Points, in no order, along strands that fork and pass close to each other.
Points whose rows are less than 47.8 apart are linked; no others are. Some points are linked to none.
K_423: [  5  13 -10  -7  10 -25 -11   1   0   1  17  -7   3  -3 -22   8 -18  16
  -6  19  -1 -21]
K_100: [ 20  -1 -11 -12   0   2  12  24   1 -22  -5 -12   4   4  -3  -7  -9  16
   8  12  -8  -5]
K_824: [  5   1 -14  10  -5  17 -11   6 -15  -1  17  -2  -7   9 -23 -21   7  -4
  -3   2 -31  11]
K_874: [ -5  -3  -3  -9 -21 -19  -7  -3   3   9   4  -2  -8   4   9   0   2  -1
 -17   5  11  -8]
K_23: [ -8   0  12  17  -1  14   3   9   5  -5 -12   4  14   2   2   6  26   1
   9  -2   6  -6]
K_292: [ 13   2   5 -10   5  -3   1   2  -4  -1  27  -7  -3  -2 -14   4 -17  21
  -4  15  -5  -8]
K_62: [ 11  -1  -3  -1   6  12   3  24   6 -21   0 -16  -6   6   6   8 -10  -6
   8   6 -18   4]
K_608: [ -6 -10   4 -22  -4  -8  -6  -4   3  22  -5  10  -5  -1  13   2  19  -5
 -10   9  20   4]
K_86: [ -5   3   1  -7 -11  -9 -18   4   0 -18   0 -16  -3   7   7   0  19   3
  23 -13  -2   1]
K_309: [  1   5  -7 -10  -4  16 -24   2  -6   4   9   7   5 -23  -3 -24  10   1
   4 -14 -13  20]
K_983: [ -9  10 -11  -1  24   3   1   9 -13  18 -20  10  -2  -2   3  12  10   3
   4   7  -3  -8]
K_488: [-25 -12  16  -7  -3  -5   6  -2   7  -8 -26 -12  -7 -10 -19   9  -9   8
   0  -2  -1  12]
K_260: [  0 -23   8 -21   2  12 -10 -12  21   0  -6  -2 -16  -1  -6  -2   6  -2
 -11   7 -19  30]
K_631: [  1   1 -12   0 -10  23 -17   2  -2 -12  16  25  -5 -11   1 -18   0   1
  -1   6 -11  19]
K_704: [ 17  -1 -17   4  12  14 -11  17 -11   4   5   1  -6  10 -16 -13   1  -5
 -22   8 -14  13]
K_876: [  1   9   0  17  -6  -1   8   4  -6  -1   0  -9  -5  10 -13  11 -19   1
 -10  -1 -18 -16]
K_637: [  3 -12  -8  13  -9  20 -12   5  -5   2 -18  -2   1   9   3 -21  23   5
   7 -17 -25  -3]
K_475: [ 22   2  22  -2  -6   2   2 -21 -15  -5  16  18   4 -14 -10 -10  -6  -5
   1  -7  -5  14]
K_851: [-13  10 -11  11   5  -5  18   4  13   4   1 -17  13  -3  14   9  19 -21
   5  10  12 -21]
K_358: [ 14  -1  11 -14  13  31   7  -4  -7  15  17   7   1  -3   6  -5  -9  15
  10 -10  -2  22]
K_255: [-12  12  -6   6   9 -31   2  12  10   0  14 -14   3  -6  21   6 -16 -12
 -11  10  26 -18]
K_565: [ -4  -1  16  -8  -8 -18   7  -1 -22   6   2   7 -11 -12   3  -8 -21 -14
  -9   1  -6   5]
K_609: [-13   6   7   5   3 -10 -17  12  -9 -10  21 -10  -7  -9   7   3  18  -1
   2  13  15   0]
K_61: [-30   0 -16  -3  -2 -19  24 -10  17  10  -5   1  11  -2   6  -4  -6 -13
  -5   9  32 -14]
K_547: [-17   2  -4  -4  -2   7   5  13   7   8   9  13   5  17   4  16 -17  -9
  16   1  17  -5]
K_471: [ 14   1  17  -3  -8   1   7 -24  -6  -8   6  -6   2 -21  -1 -26   3  10
   0 -17 -12  27]
K_611: [-14  -2 -11  -1 -24 -15   0  -5  15  -4 -17  -7   4  -1   3   3  18 -13
   7   5  -7 -21]
K_251: [  4   7  -8 -20 -16  -9 -11  -5   6  11 -13   2  12  -3  12  -1  21   0
  13  -6   0 -17]
K_721: [ -8  11  -4   5  -3  -4  -4  -6  -8 -12   2  29 -10  12 -16  -5 -31 -22
   6  -5 -17  15]
K_431: [ 12   9  14   0   4   1  -7  -2  15 -14  13  10 -11 -16  19  -1 -28 -12
 -10  -7  -8  18]
K_229: [  1 -16  11   0  -8  -4 -11  -9   7   6  -3   6  -1   5  -8  21 -10 -17
  -6  -7 -10  -4]
K_552: [-11  -7  12   3  -5  14   6   3  -7   3   7 -13   1 -16 -28 -15   8  27
 -10  14 -17   3]
K_689: [ 10   7   7  18  24  -2   3  -3 -22   3   5  24 -11  11  -1   5 -21 -10
 -12  -3   0   5]
K_228: [ 21   6  14 -14  -3   6   5  10 -10 -10   7  15  11  -9  -2  -4  -3  -4
  14   4  -2  10]
K_466: [-20 -12   9  -2  -3   4  -4   3   0   6  -8 -15   0 -15   5 -12  22  28
  -2   0  17   8]
K_502: [ 12  -5   5  -4 -16   0 -15  -4  10  -9   1  19   4 -15  16   4 -30 -11
 -13 -17   3   4]
K_213: [-12 -10 -17  16 -10   4  17   6   6 -10 -10  -6  16  28   0  -5  21 -13
   5   0  32  -6]
K_582: [  2   6   5 -17  -1   4   0   9  15  -4 -15 -16   3   4  -3  -1 -15  25
  10 -22  10   9]
K_343: [ -8  15  -6  10   7 -10   7  16  10   8   0 -20   8  -7  20   3   9 -11
 -15   6  25 -10]
K_421: [  9 -13 -21  -1  11   9   2  -4  25   6 -18 -13  26  -6   3  14   5  13
   2  -1  16 -18]
K_934: [  1   4  -9  -5  23 -32  16 -20  13  14  16 -20   8   4   2  12   8 -15
   5  20  17 -31]
K_362: [ -5   6   4  -5  -6  -5 -14   9  -5 -21  10  -7 -17   0   6 -13  22  -1
   7   3   1  15]
K_410: [ -9  15   7   4  -2 -32   2 -17  15  -1  -6   4  -8  15   4  15   1  15
  -3   2  15 -26]
K_114: [  1  -4  -2 -19 -12   2  15   8  12  -8  -8 -13   1   9  -1 -10  -3  28
   6   7   8   1]
K_463: [  7 -22   5  10  17  16  11   0  -9  -6 -14  13  -2  -6   3  16  -1   9
 -10   9  11   4]
K_327: [ 21   0 -11 -15   3  -7   3  -4  36  -8 -14 -20  29   3   0  12   6   2
  14  -3  13 -16]
K_664: [  4 -22  -1 -15  -2  -2  -3  -5  23  17  -8   8  11   7  -3  21 -14 -12
 -12   0  12  -2]
K_589: [-13  -8   2 -12   9  -4 -14  -7  -6  23 -16  15 -10 -17   4   5   4  -3
 -18   1   9   8]
K_862: [ 6 16 14 -2  5 -4 -8  3 -1 18  6 22 10  7 -6 10  6  1  0 -3 20 -4]
K_40: [  2   8   0  14  -2  -1  14  -8 -26  -9   7  14 -28  12   1 -14  -2  -4
  -4   9 -19   8]
K_875: [  7  -2 -20  13 -13   4  10   9  -9 -15  -5  -3   8   0  23  -7  17   4
  11   2  10 -21]
K_735: [ -7  -3   1   2   3  13  -7  -8 -13  -1   8  -8 -13  -6 -16 -14  13  11
   4   4 -27  11]
K_962: [-16  -7 -12   7  -3 -18   4  -1  -1 -11   5   3   9   3 -14  10   4  -8
   5  20  21 -13]
K_96: [  7 -20  13  17   6  26   5   7  -5   1 -18   7  20  -3  -6  -7  26  18
  15  -8  -3  -8]
K_842: [ 23  13  18  -1  23  14  21 -15  -1  -4   7  -1   3  -1 -17  -5  -6  -5
  16  -6 -24  31]
K_959: [  0  12  12   9 -21   1  -1   8  -4   9  17 -10  12  -4 -14  -5  -1   6
 -14  -3   6  -9]
K_143: [  5  12  13 -13 -13  -3  -3 -10  -4  -8   2 -15 -11 -18  10 -20   4   6
  10 -16 -22  11]
K_671: [ -5  17  -9   1  -8   7  -8  -4  -8 -12   7  25  -6  -9  -8 -17 -20  -5
   8  -8 -12  23]
K_211: [-29  -9  -8  17  -4 -24  -4   7 -15  -6   6  -3  -8  19 -17  10 -10 -17
   1   8  10  -7]
K_187: [  1  -2  -4   5 -14   0 -17   2   7 -15 -11  29  15  -4   0   6 -15  -9
  -7 -11  16   1]
K_53: [  5  22  11  -4 -15  -8 -15 -11   7   9   2  19  11   3  -6   6  19   1
   6  -7   2 -14]
K_447: [ -8 -24   1 -12   3   7  -6   2  11  -6 -21 -20 -10   2  -6   7   1   4
   0  -7  -7  20]
K_789: [  8  16  -5 -19  -3 -10  -6   6  30   0 -17 -23  17  10  -8  -2   7  15
  11 -13  14  -5]
K_330: [ 10   8  26  -6   9  -4  14  -3  -6  13  22   3  -8   6   1   8 -28  14
  -6   3   2  -1]
K_95: [ -4 -13 -23  13   2  23  -1  14   0   8 -21  -7   3  18   2   0  14   0
   9  -6 -18  -9]
K_817: [ -1   4 -17   5  15 -16  16 -21  27  -2   9 -13  10   4  14   2  18 -25
   0  10  25 -23]
K_316: [-19  -8  15 -11  -2  -2   1 -11  -7  -9 -13  -7 -13 -21  -4 -10   4  17
  -7  -1   5  23]
K_925: [  2  -8 -12  13   9  24  -7  24  11 -14 -13 -10   0   3  12   8   7 -10
   5   0 -11   4]
K_479: [ 12  -9 -13  -4   4   7  -6  16 -20   8   6  -1   2   0   0  -4  -8 -11
  -9   2   4  12]
K_695: [ -3  12  12  14   0 -14  17 -13 -12 -21   2  -6 -32   1   7 -10 -17  -5
  -8  -2 -19  17]
K_988: [-11  11   5  21  -7  -9   7  -6   9  -2   0  -4  -8  18   0  18   4   4
  -4   4  -7 -25]
K_261: [  0  10  10  22 -11  11  -4  -1  -5   3  20 -11   3  -8 -18   1  -8   3
 -13 -13 -19  -4]
K_141: [ -2   6   0  -3  -1 -23 -13   6  -4  13  16  -5  -3  -2  19   8 -15  -9
  -9  -4   9 -12]
K_451: [ -4 -19 -25  14 -23   9  12  -1   7 -10 -18   4  12  16  10  -4  20  -9
   7  -3  13 -18]
K_172: [  5 -18   1   7   4  25  -2 -10  -6  11  -5  -6  -6  -1  -3 -28  26  11
  14  -7 -41  10]
K_272: [ 20  -2   9  -7  18  27  12 -12 -10   4  10  -4  12   2  -6 -15  -6  10
  26 -19 -16  34]
K_482: [ -3  -3 -14   8  22  -3   8   5 -13   4 -11  15   0  -6  18  13  20  -1
   5  18  17 -15]
K_927: [  2  -5   2  -8   2  27   3   8   1  11  10   9   0   9   9  11 -10   5
  16  -9   0   9]
K_243: [-20  -3  -1   5   2 -24 -14   5  -5  -8   5  14  -6  17 -13   5 -29 -24
   0   4  -7  -1]
K_112: [ -8 -11  12 -10   8   3  -9 -17  13   1 -17  15 -20 -15   1   2  -4  -8
 -21   4  -8  24]
K_158: [  6  12  10 -21   6  13 -17  -1  -4  10   6 -13   4 -21   3 -17   6   8
  18 -22 -18  21]
K_67: [ -1   1  -6 -10 -15   0  -5   9 -14  14   5   4  -5 -10   1  -7 -15 -17
  -9  -4 -14   6]
K_681: [  4   1 -19   8   6  -1   7   9 -12 -10 -15   9  -8  -2  30  -1  12  12
  -3   7  18 -13]
K_968: [ 14  -4  -8  17  31  20  -7  -5 -16  10   4   6  -4   5  -4  12 -16  -5
  -6 -13  -8  11]
K_714: [ 10   0  -5  -1  35  16  -8   3 -10  18 -11   6  -4 -12  10  13  -1  -1
   0  -2 -10   3]
K_978: [ 17   7  20  -3   8   3   3  -2 -15  26  19  16  -2   6   6   4  -5   7
 -10  -3  15  -2]
K_676: [-16  -1 -10   2 -19 -11  -5  -3  17 -11 -13 -28   5   9   4   1  20   7
  18  -9   0 -16]
K_688: [  5   3   4  13   7 -10   6  -2 -23   1   2  24 -17   9  11   0 -12  -4
 -10  12  -9 -15]
K_308: [-19  -5  14  17  -5   0   3  -7  -1  -6  -8   8  -8  10 -11  16  17   3
   6   3   2  -5]
K_614: [-10   1 -14   1 -13  -4  24   2  13   0  -7   1  17  11  10  -4   4 -16
   0   1  40  -8]
K_258: [ 11   7  24   4   2 -23  17 -20 -21   1   7  -5 -21  -5   7 -12 -12  -9
 -14  -6 -15  13]
K_583: [ -5  -4  -1  -6 -21  -4  10   3  -3  -6  -6  -4 -18  17   6  -7  -8  12
 -11  -5  10   7]
K_683: [ 10   3 -19  -9  13 -32  -1  -6   5   6  12 -20   7   5  -6  12  -1   2
  -4  21   6 -26]
K_339: [ 22  15  21  -4  16  13   9   2   0 -11   1   9   7 -12 -13   4  -6   5
  10   6 -22  11]
K_425: [ -9  -1   5   2  -9  13  11  16  -2  16  -4 -18   7  -4 -18  -9   2  15
  -8   3  -7  -5]
K_136: [ -6   3   6  10   2 -20  -8   2  -4 -17  21  10  -7   2   2   7   2  -1
  -4  20  14  -8]
K_273: [  7 -18 -20  -2  -8   3   0  -9  25  17   1  -2  20   1   8  14  -3   0
 -10   2  18 -20]
K_127: [ -1   1  -3  -4  -4   4 -17  -3   5  -1  -6  10  11  -2 -20  13 -11  -5
   5 -11  -5   2]

A fork is a point with three links. Follow the links from the first point to the second and name the forks in between, in order.
K_824, K_664: K_735, K_114
K_316, K_187: K_874, K_114
K_466, K_308: K_874, K_114, K_735, K_988
K_689, K_876: K_735
K_608, K_721: K_874
K_502, K_40: K_114, K_735
K_273, K_851: K_114, K_874

A fork is a point with three links, a tip a point with one. Leave the first point through the second and follow the links. Name the first fork or tip that comes.
K_431, K_502: K_114
K_136, K_609: K_874
K_688, K_689: K_61
K_327, K_421: K_431
K_614, K_213: K_735
K_86, K_362: K_547

Name the points in between on the shortest way along the links from the first point to the second, in order.
K_421, K_362: K_327, K_789, K_582, K_114, K_583, K_874, K_141, K_255, K_343, K_851, K_817, K_934, K_683, K_423, K_292, K_330, K_978, K_862, K_53, K_251, K_611, K_676, K_86
K_40, K_875: K_688, K_689, K_968, K_714, K_983, K_482, K_681
K_862, K_309: K_53, K_251, K_611, K_676, K_86, K_362, K_609, K_136, K_962, K_211, K_243, K_721, K_671, K_631
K_671, K_927: K_631, K_309, K_158, K_143, K_471, K_475, K_228, K_339, K_842, K_272, K_358
